Points on a hilly landscape, in no order, each with its height.
From any point a ball rolls to the lowest of the 2 points nearest to it. It stops when none of these is lower. Distance is the straight distance between rows; heights are no part of it.
j_633: -23 -2 6 6 -14 -3 8 2 -3 15 2 0 -12 -10 -16 -24 -10 -1 -10 4 5 15 -5 9 -6 8 -7 -28 3 12 8 6 -23 5 0 6 1 -6 9 5 6 -12 15  h=557
j_316: -16 21 14 -15 2 13 11 -23 6 2 8 -15 -6 0 -12 -4 7 7 18 -2 -2 0 -13 -18 12 -8 -3 -5 -25 19 16 -13 14 20 1 -5 -13 10 1 -12 -1 -7 -5  h=369
j_795: -3 17 -3 -7 -9 -1 12 -2 26 -12 -21 -9 3 14 -12 8 -4 3 -19 -19 -33 5 15 -23 6 9 -1 2 11 16 -6 12 29 3 -4 -13 -15 21 4 -8 -2 5 -11  h=167
j_845: 9 16 -4 -13 1 3 -20 0 -18 -9 -5 -6 -1 3 -1 14 13 15 11 1 8 -11 -12 -3 -13 -15 5 -4 18 14 -9 -5 3 6 2 2 -4 -14 2 3 12 2 -10  h=382
j_24: -9 -1 8 -14 0 1 3 16 4 22 -17 1 1 12 -19 7 1 22 -19 7 13 14 -10 3 1 18 -22 -21 -5 3 9 3 -8 8 -3 3 -4 -20 -7 9 1 4 4  h=412
j_946: 12 -6 -18 -7 0 -8 -5 0 0 21 7 13 6 -1 1 -7 -5 -32 -5 -1 0 4 -13 16 -12 12 -1 13 9 7 -26 -8 -17 -14 5 0 -4 -7 7 18 30 -11 -9  h=540
j_763: 9 11 2 7 -2 -3 -6 1 24 -2 -2 -14 -9 3 -29 -3 -17 18 -27 -9 1 4 35 15 17 -11 -18 -24 -1 13 12 16 6 -13 9 21 1 16 3 -10 -5 -21 -10  h=166
j_136: -18 4 6 -7 -3 -6 -7 -11 -10 2 3 -10 -15 18 -25 8 5 21 -22 -2 -10 9 12 0 4 -10 -22 -20 3 18 13 26 -10 -9 -11 4 2 0 -13 -10 -13 -2 -3  h=703
j_167: -15 4 12 -13 8 3 15 21 9 0 -31 -3 -4 4 5 5 0 12 -6 -1 -11 11 0 -3 -10 26 -11 -19 9 1 -3 4 7 20 0 -12 -30 7 5 -8 -2 4 -20  h=327
j_926: 11 -14 -4 12 -9 -9 19 14 -13 4 -10 1 -13 -7 21 -13 22 5 1 28 13 3 4 8 -3 21 18 12 -11 -26 -14 8 -14 8 -4 4 3 -1 -2 8 -10 3 -5  h=605
j_145: 16 -16 -8 -1 -8 -17 2 5 1 1 1 9 5 -26 9 -18 -4 -25 -2 6 -7 16 -15 10 -19 5 8 -4 10 -1 -16 -7 -24 -20 10 -5 5 -7 5 9 32 -6 8  h=558
j_625: 2 4 16 -4 -12 -1 23 8 27 5 0 15 8 2 -3 6 -13 -9 -8 -17 -15 7 -8 1 -7 17 0 -5 16 9 3 -6 11 3 -10 -3 -4 8 -3 8 9 -13 9  h=386
j_561: -2 6 2 1 -8 8 9 17 25 5 -30 -9 -9 14 -17 0 -11 27 -6 -18 2 6 19 -2 11 15 -20 -25 19 6 14 7 3 8 0 5 -1 2 6 -15 0 -12 4  h=210
j_512: 21 10 -15 1 20 -8 -21 25 6 -8 10 -5 0 -6 -6 1 -24 -26 -24 1 2 -19 -2 6 -7 7 -10 -6 12 0 -6 -23 -19 18 -2 0 -6 -1 1 22 2 10 -10  h=748
j_296: 9 22 -7 -6 14 5 -14 -14 -10 -5 5 -14 -7 3 1 -10 -10 -1 24 -6 6 -22 8 -10 17 -9 -3 -28 19 18 -11 -13 -1 1 5 3 -6 7 -11 -21 1 -16 -15  h=527
j_705: -16 -15 10 -10 13 1 16 -7 -4 -1 9 -8 7 17 3 -2 -3 22 0 1 5 -6 -1 -21 13 7 -14 15 -24 21 7 -2 16 7 -2 -15 -11 16 -1 -15 -16 -17 7  h=312
j_233: 16 4 3 14 17 18 3 -1 5 -2 10 -3 14 -1 17 32 -16 0 11 -30 5 -12 -7 18 -20 0 10 8 5 -5 1 -27 -11 31 18 -9 -28 12 4 -11 12 10 0  h=580
j_417: 8 -9 -6 0 10 -3 -7 -1 -20 2 5 12 1 7 11 8 8 19 5 14 24 -27 4 2 6 -3 0 17 6 -6 -14 -9 10 -8 0 0 -1 -4 9 -2 -9 1 -13  h=612
j_638: -1 -1 -16 8 4 9 19 -5 -8 32 -22 -4 9 -3 3 -12 4 8 26 10 19 23 -28 7 -6 12 11 4 -12 -30 -10 -11 -23 -14 14 -3 3 -23 -8 4 14 -3 0  h=200
j_66: 11 -17 4 1 -13 -9 -22 -7 -18 -29 -5 -2 8 -18 8 20 7 -7 4 2 14 -15 6 -6 13 -29 17 35 5 13 -18 1 11 3 11 8 21 11 -4 5 -20 28 -3  h=537
j_461: 10 -22 -4 -11 2 -15 -10 -6 -9 -28 15 5 12 -9 13 6 -9 -5 1 -8 4 -21 18 -7 22 -11 7 30 3 14 -8 14 17 2 -4 2 11 15 -18 -5 -25 11 2  h=491
j_13: 20 -5 0 0 -6 8 -12 -4 -19 -19 3 -2 5 -12 15 17 9 -4 16 4 16 -21 3 5 -4 -32 22 17 2 6 -20 14 12 12 1 -1 22 0 1 -9 -12 21 10  h=570
j_878: -7 9 10 -3 12 -8 13 22 8 6 -14 4 0 9 8 16 1 -4 -19 -4 -15 6 -1 1 -7 20 3 -6 13 -12 -10 -8 14 13 -1 -10 -16 3 1 4 11 19 -18  h=268
j_807: -9 -12 8 2 -2 -4 10 -4 -7 -2 9 -2 14 -7 -4 -11 -18 16 5 -1 23 -9 5 -9 5 9 -6 3 -10 8 13 6 -3 23 -2 -14 -6 15 8 -7 -17 -15 13  h=251
j_884: 21 2 7 10 -4 9 8 5 15 0 14 16 3 -4 4 27 -18 -8 13 -20 -2 -10 -1 4 -8 1 13 11 9 -8 -4 -20 -5 19 18 -1 -6 9 0 1 11 8 -2  h=539
j_579: -15 -23 16 -8 -8 -2 -19 0 -18 -4 -3 9 -9 -3 -17 16 16 11 -32 15 2 1 0 0 3 -16 -12 -4 -16 -3 7 4 7 -24 1 3 20 -6 14 3 -27 9 4  h=712
j_881: 10 -1 -7 4 -17 -4 16 2 -8 12 -16 -6 12 -4 19 -1 35 22 8 11 8 10 -24 3 6 9 5 17 -16 -36 0 -2 -4 -13 -1 4 -2 -15 -17 7 -6 3 -2  h=323
j_350: 18 23 6 9 -7 -6 -3 15 36 -7 -3 -10 -3 0 -23 0 -13 -8 -31 -14 -11 9 21 16 11 -5 -23 -27 16 7 6 -5 -15 -4 3 16 -7 22 4 -4 10 -15 -10  h=67
j_11: -3 4 -8 0 0 -7 7 2 -19 24 -18 -14 11 15 9 -11 11 17 11 19 21 5 -19 10 -12 8 2 6 -8 -26 -10 -5 -9 6 -4 7 -7 -14 -11 2 -2 -3 -5  h=263
j_195: -18 3 6 -5 5 -1 -3 -20 -17 -9 7 -28 -5 12 12 -2 0 5 15 1 -3 -7 2 -14 -8 -20 11 19 -11 28 0 -6 18 2 -9 -5 -7 16 -16 -13 -7 -6 4  h=389
j_342: -14 -26 -1 15 4 -12 -9 -8 -17 -2 9 18 -13 4 5 -13 6 -10 4 14 5 5 10 4 11 -3 -24 12 -21 -22 1 5 -18 -28 -4 5 14 11 -4 -5 -20 -5 -9  h=766
j_734: -13 -16 -20 -5 4 -6 -11 6 0 20 -2 -3 -8 -5 -22 3 -19 -4 -32 -3 6 2 12 24 6 14 -19 2 -4 12 14 15 -4 1 -7 15 3 -8 9 15 8 -7 0  h=486
j_297: 0 25 8 -14 -6 2 -5 2 -20 -14 -20 -18 -2 3 -11 12 15 20 10 15 0 10 -13 -12 5 -8 -3 -2 10 16 -6 -1 0 18 3 3 -21 -7 -3 -3 12 5 -9  h=341
j_525: 5 8 6 9 7 20 11 -1 -7 5 2 -5 23 1 11 16 -19 -8 34 -10 14 -2 -17 1 -27 1 12 -1 1 -6 -10 -19 -15 26 24 -10 -23 2 10 2 4 4 13  h=619
j_626: -15 1 -3 -1 -5 1 17 -5 -9 6 16 -9 18 4 -1 -11 -17 -1 21 8 18 -4 -6 -6 -9 8 8 21 -14 7 -1 -15 -4 24 4 -7 -10 13 -1 -6 -4 -14 10  h=174
j_547: 12 19 -2 2 4 5 -1 12 24 1 4 5 -12 -5 -18 2 -10 -2 -15 -1 0 11 4 2 -4 9 -15 -29 14 11 5 -19 -11 7 1 3 -11 10 7 9 16 -10 -7  h=176
j_478: 2 -1 6 9 -16 -4 11 -1 -3 -2 -6 -2 0 -23 -5 -19 -20 -4 5 7 1 5 -15 5 -10 -4 -4 -33 7 0 9 -10 -13 10 5 -9 -10 -14 13 16 10 -1 28  h=595
j_358: 8 29 5 -5 -2 7 4 -17 17 -9 1 -1 -10 -5 -18 -2 11 5 7 -3 -17 8 -6 -12 3 -24 -6 -1 -16 26 12 -12 21 14 -1 -13 -13 18 10 -3 11 -3 2  h=331
j_276: -3 4 -9 -9 -2 0 -25 -8 -1 -4 21 9 -13 -4 -23 -2 -8 -22 -12 1 -1 -12 14 2 4 -10 -2 2 8 6 -3 1 9 -21 -5 6 9 -8 6 16 0 6 -15  h=837
j_171: -13 -23 -14 22 11 -1 -6 -12 -22 3 22 16 -15 -9 3 -6 -10 -8 -7 4 8 3 18 7 10 -2 -11 -4 -8 -14 15 17 -18 -12 -13 5 17 3 -1 -10 -17 6 -9  h=787
j_616: 11 1 7 0 -13 5 14 4 23 -13 15 25 25 -18 -3 14 -20 -17 -5 -22 -5 4 -10 8 -8 12 -16 1 21 6 16 -5 4 4 -6 3 8 13 -3 10 -1 -3 25  h=376
j_82: -31 1 13 7 2 7 15 -16 13 10 3 -7 -6 18 -10 -15 1 10 17 2 1 0 3 -16 9 3 -17 10 -28 25 22 -14 7 4 -4 -2 1 8 -5 -14 -3 -6 6  h=351
j_347: -15 7 11 -8 -8 10 -4 2 26 -4 -23 -19 -12 20 -9 10 1 23 2 -12 -8 1 16 -13 1 -2 -14 -5 9 25 19 4 26 -7 -3 8 1 9 4 -24 -7 -10 7  h=269
j_281: -8 -4 -16 10 2 0 -29 -15 -9 9 6 -1 5 14 14 -5 15 -12 8 10 -3 -1 0 16 -16 -9 0 26 4 -11 2 14 1 -33 -8 8 12 -13 -8 12 9 -1 -12  h=692
j_86: -16 -10 -6 -10 -16 -7 -4 -7 -9 12 -7 -6 -11 -2 -1 -8 25 4 -26 15 -14 19 -5 8 0 1 -2 -3 -26 -1 12 17 -9 -23 -23 20 21 -11 -3 14 -5 0 16  h=722
j_33: -1 11 -16 1 7 13 4 -12 0 17 3 2 -17 10 -3 -24 16 -10 15 5 -8 11 -6 -7 5 5 9 0 -15 -6 -7 12 -12 -25 -9 -2 10 -13 7 12 13 -13 -10  h=478
j_172: -17 -5 -6 13 -5 -5 -1 -3 -5 10 11 2 -8 20 4 10 3 -1 -4 -6 -2 -10 -4 6 -9 1 0 22 16 -12 3 5 1 -23 -9 8 17 -8 -5 -1 5 2 -5  h=669
j_874: -26 -16 15 -15 15 5 4 -9 -5 -13 -2 -13 4 28 15 -4 11 14 -2 6 -18 -3 1 -20 0 -1 -1 27 -33 28 0 5 21 -2 -5 -9 -16 12 -11 -13 -10 -12 -5  h=350
j_486: 20 34 -15 -12 26 14 -19 0 -4 -8 1 -21 2 3 4 5 -12 3 20 -5 5 -15 5 -11 -3 -17 12 -30 16 4 -12 -6 -6 3 8 8 -6 0 -3 -17 16 2 -4  h=500
j_642: -14 -15 -2 -2 -18 -4 5 10 -4 15 -9 14 -14 10 5 7 23 -5 -19 12 -5 13 6 12 4 15 -2 11 -26 -13 9 6 -7 -25 -6 17 27 -4 5 0 -16 5 12  h=701
j_67: -4 2 14 15 0 0 17 16 3 10 -19 11 -12 -4 3 -10 -18 -1 4 2 -1 14 -19 -5 -18 7 3 -22 20 0 14 -21 -7 4 11 -8 -5 -12 2 9 23 6 12  h=631
j_537: 2 2 1 -12 -21 -1 17 0 26 -5 -14 -4 -6 8 -13 2 4 -5 -31 -7 -25 15 13 -17 6 16 1 -12 8 16 -16 16 14 1 -14 8 -9 3 3 10 4 0 -9  h=236
j_365: 1 30 -17 -5 24 12 4 -16 -4 -7 14 -16 21 11 1 8 -20 -15 35 -17 -5 -7 -5 -18 -2 -13 -3 -9 -7 6 3 -7 -4 12 7 -11 -15 20 -7 -18 3 1 14  h=667
j_637: -18 -10 14 18 -1 3 8 -14 16 15 -3 -2 12 19 14 -11 34 5 20 5 -8 1 -4 4 0 23 -17 24 -22 -6 10 -6 -4 -15 -4 -4 1 -3 -10 -5 -2 -16 1  h=396
j_906: -25 -7 8 -7 -6 7 -7 14 -8 12 -3 13 -17 9 -13 14 9 5 -38 12 -3 6 13 7 5 0 -1 -9 -25 -2 -1 4 0 -16 -6 12 17 -5 8 -5 -32 10 18  h=723
j_120: 2 -15 -19 -1 -6 -7 -13 0 -13 15 1 19 -15 -1 -5 -5 9 -16 -5 19 7 9 3 15 8 1 -7 20 -10 -27 0 8 -16 -22 7 3 12 3 -5 7 -10 10 -13  h=744
j_962: -1 11 17 -13 10 9 10 13 2 8 -17 -6 3 7 -11 12 5 16 -17 7 -4 23 -4 -9 -6 17 -15 -26 -4 -1 2 4 -5 20 -4 2 -35 -11 -9 -4 0 6 -7  h=375
j_177: 2 -25 13 13 -2 -6 5 16 -16 -11 -5 -5 -19 -8 11 -9 -20 12 18 1 7 -19 4 -1 -2 1 11 6 5 -8 14 -9 -8 15 22 -9 9 13 12 -6 -14 -3 9  h=754
j_534: -12 9 2 3 -6 10 -3 -28 -24 -1 8 -11 -3 6 4 -8 18 4 24 10 2 -13 -13 -20 -6 -18 6 9 -12 4 -8 5 12 -7 -6 -2 -1 2 5 -4 -2 -4 1  h=423
j_264: -1 15 10 -14 -6 1 -10 7 9 -10 -25 -34 -8 -1 -4 4 -1 29 6 -5 -3 -8 15 -11 -3 -13 1 -2 10 7 25 -12 28 0 6 9 0 13 1 -18 4 -15 3  h=324
j_678: 17 -5 11 -2 22 -1 -9 -11 -16 -8 8 0 -7 2 17 4 4 19 8 -1 15 -22 1 -5 14 -23 5 8 -3 12 -6 -22 21 7 9 -13 -3 5 -2 -7 -6 4 -3  h=583
j_896: -3 -2 -8 7 4 8 15 -3 6 22 -13 15 6 -9 2 -21 18 -7 15 5 7 32 -24 7 7 12 8 2 -11 -13 1 5 -20 -31 9 0 14 -19 -6 -9 15 -9 11  h=133
j_314: -7 21 -8 3 8 14 3 -23 -16 10 4 -4 3 18 5 -18 11 -6 30 0 4 -2 -3 -8 -3 -2 3 -7 -14 -10 -18 13 -5 -12 -2 3 -7 -1 5 1 3 -15 -9  h=452
j_788: -1 12 16 2 -5 -3 3 9 -1 -16 -3 -15 9 -10 0 -9 -23 -5 18 2 -3 -7 -10 -6 -17 -9 -6 -29 6 0 14 -22 -10 27 7 -12 -30 9 17 3 7 -7 21  h=637
j_791: 6 -18 4 3 -16 -11 10 -2 8 1 10 18 26 -29 5 -10 2 -8 6 4 0 9 -1 17 -11 22 1 5 11 0 5 14 -2 2 -12 7 5 -5 0 6 2 -10 11  h=204
j_861: -4 8 1 15 5 19 4 -16 2 7 12 3 4 0 7 -13 -4 -23 41 -8 -4 -1 9 0 -16 11 17 -5 -2 -10 -6 17 -8 -12 2 -2 4 -7 -1 7 17 -20 2  h=482
j_83: 13 11 18 -20 -6 -5 -9 8 2 -13 14 2 8 0 -6 26 9 -8 -8 -9 -11 -3 -8 3 -16 -18 4 -12 9 -8 0 0 19 11 -9 -5 3 0 -2 1 1 20 -4  h=629
j_886: 19 3 -4 1 16 21 2 -13 -5 -11 11 11 2 2 4 11 -15 -2 33 -11 9 -12 3 -9 11 -13 18 10 -18 -5 -11 9 -3 0 16 -6 4 6 3 -2 -3 4 1  h=820
j_492: 5 -17 0 10 -5 -14 16 14 -5 13 -17 -8 1 -18 11 -26 28 4 -1 17 4 20 -6 10 -1 25 5 -3 -16 -22 3 -1 -24 -6 -10 -7 0 -2 3 1 -7 -12 9  h=642
j_504: 10 0 -5 5 -14 -2 13 -7 -16 -4 1 -6 5 -2 24 -6 22 6 11 14 18 -11 2 5 -6 3 22 10 -12 -16 -9 4 5 16 -15 5 10 0 -5 6 -4 8 9  h=571
j_610: 4 -3 6 7 12 -11 14 16 8 9 -14 11 -8 9 6 1 -15 2 -6 10 6 20 -14 -2 -17 20 11 -2 7 -6 3 -18 -10 7 -6 -3 -3 -22 -14 13 13 13 -3  h=660
j_306: 11 -2 -15 -1 6 -8 -10 22 -3 -2 7 5 -1 -4 5 6 -12 -11 -10 4 15 -16 -2 16 -5 12 6 1 19 -3 -17 0 -13 14 -6 3 0 -12 7 17 9 3 -9  h=719
j_801: -2 7 3 17 -9 10 1 -2 16 5 14 14 0 -7 8 -9 -11 -35 16 -17 -20 9 1 1 -17 8 11 -10 15 0 -1 -1 -7 -6 4 1 10 2 4 5 15 -14 4  h=444
j_744: -4 -11 -26 6 -6 -13 -21 -6 1 14 -3 9 5 -4 1 1 7 -25 8 6 0 11 -3 25 9 7 -4 38 1 -16 5 9 -8 -36 5 16 4 -5 -9 8 8 7 -11  h=720
j_727: 1 21 0 -1 13 -11 2 20 9 -10 6 -7 10 11 6 18 -11 -2 -22 -20 -21 -8 3 -10 0 12 -4 -9 19 -12 7 -3 10 15 -2 -15 -7 19 -3 -11 4 9 -6  h=181
j_304: -9 -1 -12 -19 2 -6 -11 10 5 20 -17 9 -12 10 -22 7 -11 8 -32 10 12 6 -3 10 1 10 -13 4 2 7 15 0 4 -5 -3 8 13 -20 -5 16 3 9 17  h=447
j_611: 16 24 -18 10 29 -5 -9 4 -15 -16 -3 -19 -6 5 17 5 -2 10 -4 -2 6 -30 -1 -1 1 -20 16 -14 23 12 -12 -16 6 8 7 1 -2 -7 -9 -15 13 15 -10  h=462
j_520: -5 -5 4 9 12 -3 -16 -2 35 -10 -4 -8 -3 1 -13 -8 -11 8 -24 -15 -4 -15 23 -4 21 -4 -20 -15 11 14 22 3 15 -17 -5 11 12 13 -6 -23 -14 -24 -6  h=180
j_498: 0 0 8 -23 -5 -9 -11 4 1 -16 7 -1 5 6 -17 14 7 2 -32 -6 -6 -5 9 -7 1 -12 -4 -13 5 -5 -10 18 15 0 -1 -11 -6 -7 -1 0 -7 4 -6  h=657
j_91: -18 -8 -8 -19 -12 -8 6 3 0 16 -16 -11 -17 9 -17 7 18 4 -42 -3 -18 25 0 -2 1 -2 0 -7 -13 13 -1 19 -4 -2 -7 10 14 -18 -7 12 -1 1 8  h=733
j_778: 12 -2 -15 -9 17 12 -22 5 7 -9 26 17 -8 -19 -17 -2 -24 -38 -9 -3 3 -9 18 5 22 -11 -5 -14 -1 -11 -3 -1 -8 -15 6 3 11 -1 8 7 -2 15 -14  h=816
j_803: 10 -3 -7 0 11 6 -11 -23 -7 -9 14 12 -9 -14 -2 0 -10 4 17 2 12 -8 10 -10 19 -15 -2 8 -6 1 10 8 6 -1 -4 -9 14 4 2 -2 -13 16 6  h=804
j_919: -7 -23 10 -12 -5 -14 -19 -5 -18 -14 8 6 1 0 -20 8 3 -7 -32 -1 -2 -3 5 -4 17 -15 -8 11 -4 -7 -4 5 9 -25 0 -6 4 -4 0 2 -24 19 -10  h=686
j_887: 28 9 6 -7 1 8 -17 -1 1 -18 8 -3 8 -6 7 33 0 -7 7 -8 -3 -16 0 -1 -14 -30 20 2 5 -5 -16 -7 19 12 1 -8 8 -6 0 -3 4 28 -3  h=601
j_204: 6 -22 11 2 -27 -8 18 15 12 -13 6 16 9 -11 8 -4 -10 -5 0 -10 -11 3 -2 4 -13 7 14 16 6 11 2 4 7 12 6 -5 3 10 10 6 6 -17 14  h=314
j_839: -7 1 3 -15 -16 0 10 -6 13 1 -20 -2 1 8 11 -5 30 3 -13 9 -31 11 1 -18 11 19 7 -2 -1 15 -16 20 16 -6 -16 6 -14 -5 5 3 6 -8 -8  h=294
j_901: 10 -24 24 6 3 -8 -4 25 -2 -25 0 -12 -4 -9 15 -7 -29 5 17 -2 -8 -28 -11 7 -12 -9 19 -7 9 -14 11 -10 2 28 15 -9 -10 2 8 -10 -7 5 13  h=715
j_916: -18 0 13 21 0 -4 -3 13 35 -5 -3 14 -4 8 -13 -6 -18 -2 -14 -17 -2 -10 22 -1 9 12 -23 3 3 23 15 -1 16 -1 -2 -2 8 8 5 -8 -12 -18 7  h=85
j_761: -12 -4 2 -14 -14 6 -4 4 -9 2 -19 -19 -20 18 -29 13 17 18 -26 -2 -32 26 4 -1 1 -8 -8 -7 -12 26 -1 29 -15 -2 -1 6 -2 -9 -4 -7 -4 -3 4  h=718
j_737: 22 1 0 6 23 5 -26 21 13 -11 20 10 4 -24 -3 1 -19 -25 -5 0 3 -17 5 2 4 -8 -1 -17 11 -18 -3 -14 -17 9 6 -5 11 2 3 -4 -7 17 -11  h=786
j_702: 4 -8 -9 -3 -19 -3 5 1 5 -4 18 29 24 -22 -11 16 -6 -12 -13 -3 2 11 1 16 2 8 -11 -7 6 -4 12 14 7 8 -11 14 3 -5 1 17 -3 5 10  h=300
j_664: -11 15 6 -17 -6 3 14 -5 -9 8 -7 -2 7 10 -6 -1 15 22 16 13 11 0 -15 -11 8 11 -8 -1 6 5 -7 -7 5 14 1 8 -19 -8 -2 2 3 -8 -18  h=299
j_605: -23 1 3 3 -4 -5 -3 -7 -2 0 11 3 -18 24 -8 1 13 -2 -16 9 -10 1 2 -4 0 -6 -15 2 -2 6 8 18 2 -16 -15 1 13 -11 -5 1 -1 -1 -1  h=688
j_584: 9 -3 13 2 7 -3 -9 14 0 -13 4 -22 7 -16 7 -13 -23 -6 14 -7 8 -17 3 0 -9 -7 -1 -25 6 -4 11 -18 1 30 8 -15 -9 10 4 -13 -6 -7 6  h=674
j_325: -16 -19 12 11 -18 -2 26 6 -2 17 -4 11 -7 -1 8 -11 18 8 -11 3 -9 14 3 -1 8 21 -1 -4 -19 -16 10 7 -8 -2 -8 3 11 2 1 -1 -9 -1 11  h=677
j_158: 12 7 -24 -11 -3 -8 -4 -12 2 20 7 9 -1 -3 2 -14 12 -14 1 11 3 10 -6 10 1 12 10 8 0 1 -16 8 -8 -16 -8 5 7 -19 1 19 20 -1 -7  h=509
j_393: -3 -16 -18 19 18 -1 -16 -28 -19 -11 22 14 -7 -17 1 2 -12 -5 -2 -2 1 3 21 0 30 -26 -6 -7 1 -5 11 16 3 -15 -11 0 5 0 -2 -2 -16 16 -8  h=809
j_823: 21 2 -11 8 -2 11 9 -3 -5 9 -13 6 1 -4 21 2 16 9 28 11 16 1 -5 2 -4 -5 33 10 -12 -24 -18 8 -8 5 3 9 6 -17 -3 18 6 16 0  h=538
j_53: 9 18 -5 -2 25 20 10 -3 -4 -7 9 -19 35 9 3 17 -27 -25 30 -12 11 -9 -6 -7 -13 -11 6 -1 -13 3 -18 -16 -16 26 21 -17 -16 21 4 -14 -7 3 24  h=647
j_391: 5 -17 3 -12 11 -1 -9 -7 -2 -14 13 -13 13 -4 17 1 -15 10 2 -10 6 -27 16 -2 6 -7 5 17 9 15 0 -5 30 -4 -8 3 -1 11 -6 -9 -18 -21 6  h=441
j_854: 2 -8 3 9 13 11 3 -10 -12 4 7 5 -16 -8 2 -8 -19 10 24 4 23 -9 15 -11 13 -6 7 -3 -10 -20 18 -12 -7 8 13 -8 13 12 -2 -3 -19 4 3  h=783
j_742: 19 37 1 0 5 5 -5 1 23 -12 2 3 -2 -2 -9 7 6 7 -3 -6 -13 10 1 -13 5 -11 -13 -21 13 5 12 -16 5 4 3 -1 -11 13 11 8 19 5 2  h=262
j_623: -16 17 4 5 -4 -4 13 -8 -13 10 -8 -6 21 3 1 -12 9 0 26 12 18 -5 -16 -7 -2 8 3 -1 0 2 -19 -13 -6 24 18 -1 -23 0 8 -8 0 -16 -8  h=249
j_115: -1 -2 -7 -3 3 -11 22 -6 17 24 -8 12 -9 -10 2 -21 26 -15 -14 6 -6 32 -13 6 8 12 3 -1 -15 -5 -4 -4 -17 -19 -5 3 17 -13 -14 -5 17 1 0  h=58
j_785: -12 -9 4 13 -8 -10 3 -13 16 -5 -8 0 12 19 19 -5 40 6 -10 6 -20 1 1 -12 9 23 -6 13 -22 1 -7 15 3 -15 -10 -8 -7 -7 0 -2 -8 -8 -3  h=352
j_832: 15 -16 -4 3 0 -8 2 21 -1 5 -10 5 -2 -6 7 -8 -15 0 -13 16 22 3 -2 11 -19 23 11 7 12 -12 -6 7 -6 12 -8 3 1 -22 -13 23 5 8 0  h=689
j_228: -8 8 10 -7 8 -9 -1 4 11 -16 -2 -12 5 16 -6 19 -1 0 -11 -19 -26 -4 9 -13 7 -1 -2 14 14 2 5 0 28 -7 3 -22 -2 16 0 -11 2 14 -6  h=82
j_32: 12 -3 -8 5 -7 -4 -12 8 -29 -5 -14 3 -5 2 5 1 26 8 -8 12 1 7 -16 3 -10 -28 11 26 -5 -23 -21 13 -10 -3 4 -1 8 -10 -7 13 -10 19 -4  h=448
j_586: -3 10 -7 6 4 -3 4 2 -14 -3 -3 -11 -6 10 9 19 6 13 -1 -10 0 -19 2 4 -9 -3 16 -1 23 3 -14 -4 17 6 -1 1 -8 -2 0 -7 9 7 -13  h=422
j_526: 7 0 6 -1 -14 8 18 -12 14 5 13 20 1 -10 15 15 -9 -25 11 -15 -10 10 -3 -4 -10 2 23 9 11 -16 -10 -10 -5 5 11 11 5 8 -5 9 16 12 -2  h=496
j_692: 0 -4 -7 2 -6 7 -3 -4 -16 7 9 16 17 0 0 3 1 3 21 4 22 -6 -11 15 3 1 -3 10 10 -17 -1 7 2 -5 0 1 1 -5 6 -1 -5 -6 -8  h=640
j_793: 9 -12 -5 11 -11 10 -6 9 6 -8 17 22 4 -23 7 -7 -15 -31 16 -2 -7 7 -6 10 -12 0 3 -4 15 -5 -5 0 -22 -9 6 1 5 -8 17 15 8 -1 8  h=498
j_999: 15 16 6 -16 24 -3 -15 -18 -3 -5 11 -5 0 -7 13 -12 -2 5 13 -5 -4 -10 11 -12 20 -21 -2 -16 10 14 0 -20 16 0 6 -14 -4 11 -1 -17 9 -3 -11  h=553
j_307: 13 -1 -3 -2 -9 -10 9 17 -9 -1 -20 -3 3 5 14 -7 39 6 -25 13 -5 15 -17 -3 -3 -2 14 21 -14 -26 -17 9 -1 3 -5 0 -10 -14 -14 20 -4 16 -7  h=390
j_975: -16 -5 -14 2 2 4 -1 -4 8 23 13 20 -5 -3 -16 -10 -12 -9 -10 -1 3 18 -8 22 -3 10 -20 -11 6 11 11 8 -20 -3 -6 6 11 -13 5 8 16 -5 5  h=525
j_442: 4 0 7 -15 14 -1 -10 0 13 -6 3 -32 0 -7 7 1 -14 22 2 -16 3 -19 11 -2 2 -16 12 7 6 7 20 -24 30 -1 2 4 5 15 -10 -21 -2 -16 -2  h=385
j_914: -21 -28 12 31 -15 -5 0 10 19 -8 11 23 0 -10 -14 -11 -15 -5 -10 -2 -7 -6 17 9 11 15 -22 12 2 17 7 10 -1 -4 5 -3 4 5 25 5 -2 -5 5  h=199
j_639: 16 4 -24 17 -11 10 -7 -5 -24 -5 -11 -4 3 -13 10 -10 32 6 16 9 4 9 -14 4 -4 -19 24 18 -19 -16 -11 18 -10 -19 -2 5 12 -8 4 10 -8 10 3  h=495

Where does a ball stop that starts at each point below?
j_926 => j_115
j_633 => j_228
j_296 => j_626
j_365 => j_626

Call two points neighbours if one is among the 2 nearest of the other. Go from one point of each pair to the other, from neighbour to neighbour, staying as low as possible. Name the highest point that can't be avoided.
j_115 / j_350 => j_158
j_626 / j_801 => j_861
j_626 / j_350 => j_316
j_916 / j_350 => j_520
j_350 / j_791 => j_204
